Each row is a point on a tangle of strands that fork, close into loops and nearly touch. The rows are in no order.
In the rows, zero is written as 128.
Points whose rows are less than 59.4 apart are linked; no others are. Some points are linked to none.
Q954: [ 80 160  92 187 161 138 121 171 115 130 118 187 144 179]
Q582: [130 117 149 104  87 165 123  91 166 120 101 125 157 139]
Q816: [113 150 104 119 189 158 123 130  98 160  79 132 162 169]
Q606: [131 115 124 128 111  40 141 148  76 117 160 162 105 130]
Q889: [143  91  89 149 135  82 129 147 109 100 145 163 122 121]
Q17: [ 93 147 113  94 191 132 102 100 130 162  90 102 136 160]
Q942: [131 142 192 145  76 127 140 153 107 150 194 132  65  84]
Q930: [ 80 156  90 140 171 129 116 137 125 163 106 156 132 180]
Q961: [113 142 124 130 155 173 119 129 100 132  86 178 166 165]
Q601: [141 139 109 117 188 185 115 128  98 143  71 127 179 151]
Q110: [164 130 130 126 115 102 151 126 162 109 163  58 103  88]
Q405: [141 125 152 114  94  71 154 145 104 128 174 104  91 104]
Q195: [135 140 130 125 154 188 120 125  94 120  73 172 180 154]
Q479: [ 73 150  72 155 174 111 109 138 137 166 119 150 119 169]
Q713: [ 80 145 102 107 177 124  98 100 137 165 105 119 124 162]
Q544: [ 82 133 100 119 159 126  96 105 152 149 116 137 123 160]
Q734: [161 100 159 144  91  97 160 164  87 125 146 136 120  94]
Q917: [162 159 175 121 103 136 154 138 123 133 183  85  70  72]
Q173: [125 117 144  93 110 162 109  89 154 120  96 132 154 144]
Q848: [124 130 149 159 112 178 127 133 121 100  82 212 179 149]
Q227: [144 114 106 121 121  92 135 113 174  95 160  70 110 104]
Q724: [151 123 160 122  95  98 157 144 113 129 173  91  93  93]
Q387: [148 112 132 135  86 143 137 110 195 109 142  81 131 102]
Q6: [146 110 167 148  85  83 161 167  81 134 149 158 112  98]
Q338: [105 119 119 104 120 131 103  89 185 118 120 110 130 141]
Q911: [162 121 166  74 101 188 112  80 144 110  81  92 181 128]
Q881: [ 95 114  83 138 153 120  98 115 154 132 125 152 121 153]
Q454: [164  90 142 142  95 101 156 152 112 116 148 119 124  95]
Q343: [101 164 119 156 165 168 128 161  91 131  88 177 164 177]
Q148: [134 118 140 118  95  50 149 148  95 123 168 130  98 118]
Q384: [137 112 144 122  76 153 129 102 185 117 119 107 146 125]
Q531: [144 150 188 133  85 130 149 146 109 142 190 111  67  77]
Q318: [125  94  82 155 141 103 114 138 131 105 141 166 126 131]
Q296: [166 120 133 138 103 133 147 128 172 112 155  67 116  84]
Q965: [145 103 119 145 122  63 142 158  79 100 147 171 120 119]
Q438: [126 123 178 154  67  85 151 164  92 153 172 153  91  96]
Q103: [117 135 115  87 181 159 102  97 122 150  84 111 154 152]
Q665: [107 114 121 115 124 143 106  95 158 123 108 144 139 148]
Q183: [154 130 114 114 176 198 111 122  98 126  66 141 189 143]
Q719: [ 83 167 109 177 161 153 129 171 105 134 102 183 153 184]
Q858: [170 165 160 120 117 129 159 124 138 130 176  63  78  69]
Q134: [131 127 129  77 171 167  95  89 130 131  82 103 161 140]
Q902: [ 90 167  96 139 180 141 132 147 101 162  91 146 150 183]
Q550: [124 128 186 157  66 107 145 162  99 156 184 155  80  86]
Q300: [141 123 149  72 130 169 108  83 141 116  85 106 164 139]
Q622: [162  89 131 143  99 112 152 142 137 112 148 105 128  91]
Q841: [111 106 102 120 126 113 108 100 183 108 139 113 122 130]
Q135: [127 104  99 119 131  95 117 109 180  99 150  92 115 118]
Q267: [110 110  73 156 154 113 103 136 136 120 134 169 125 143]
Q751: [177 163 143 126 121 138 157 116 163 118 166  47  81  59]

A fork is a point with three links, a tip a point with one. Leave the first point through the second and follow the links. Name the first fork or tip that comes.
Q227, Q110: Q173
Q544, Q713: Q300
Q531, Q917: Q751
Q961, Q195: Q479
Q601, Q183: Q954

A tip is a point with one link. Name the tips that can be reached along the links from each point below, in the order of the rows.
Q841: Q724, Q911
Q917: Q622, Q751
Q601: Q954, Q479

Name the points in between on the shortest way along the links from the first point to the second, in order.
Q550, Q751: Q942, Q531, Q917, Q858
Q479, Q601: Q930, Q902, Q816
Q318, Q405: Q889, Q965, Q606, Q148
Q954, Q183: Q719, Q343, Q961, Q195
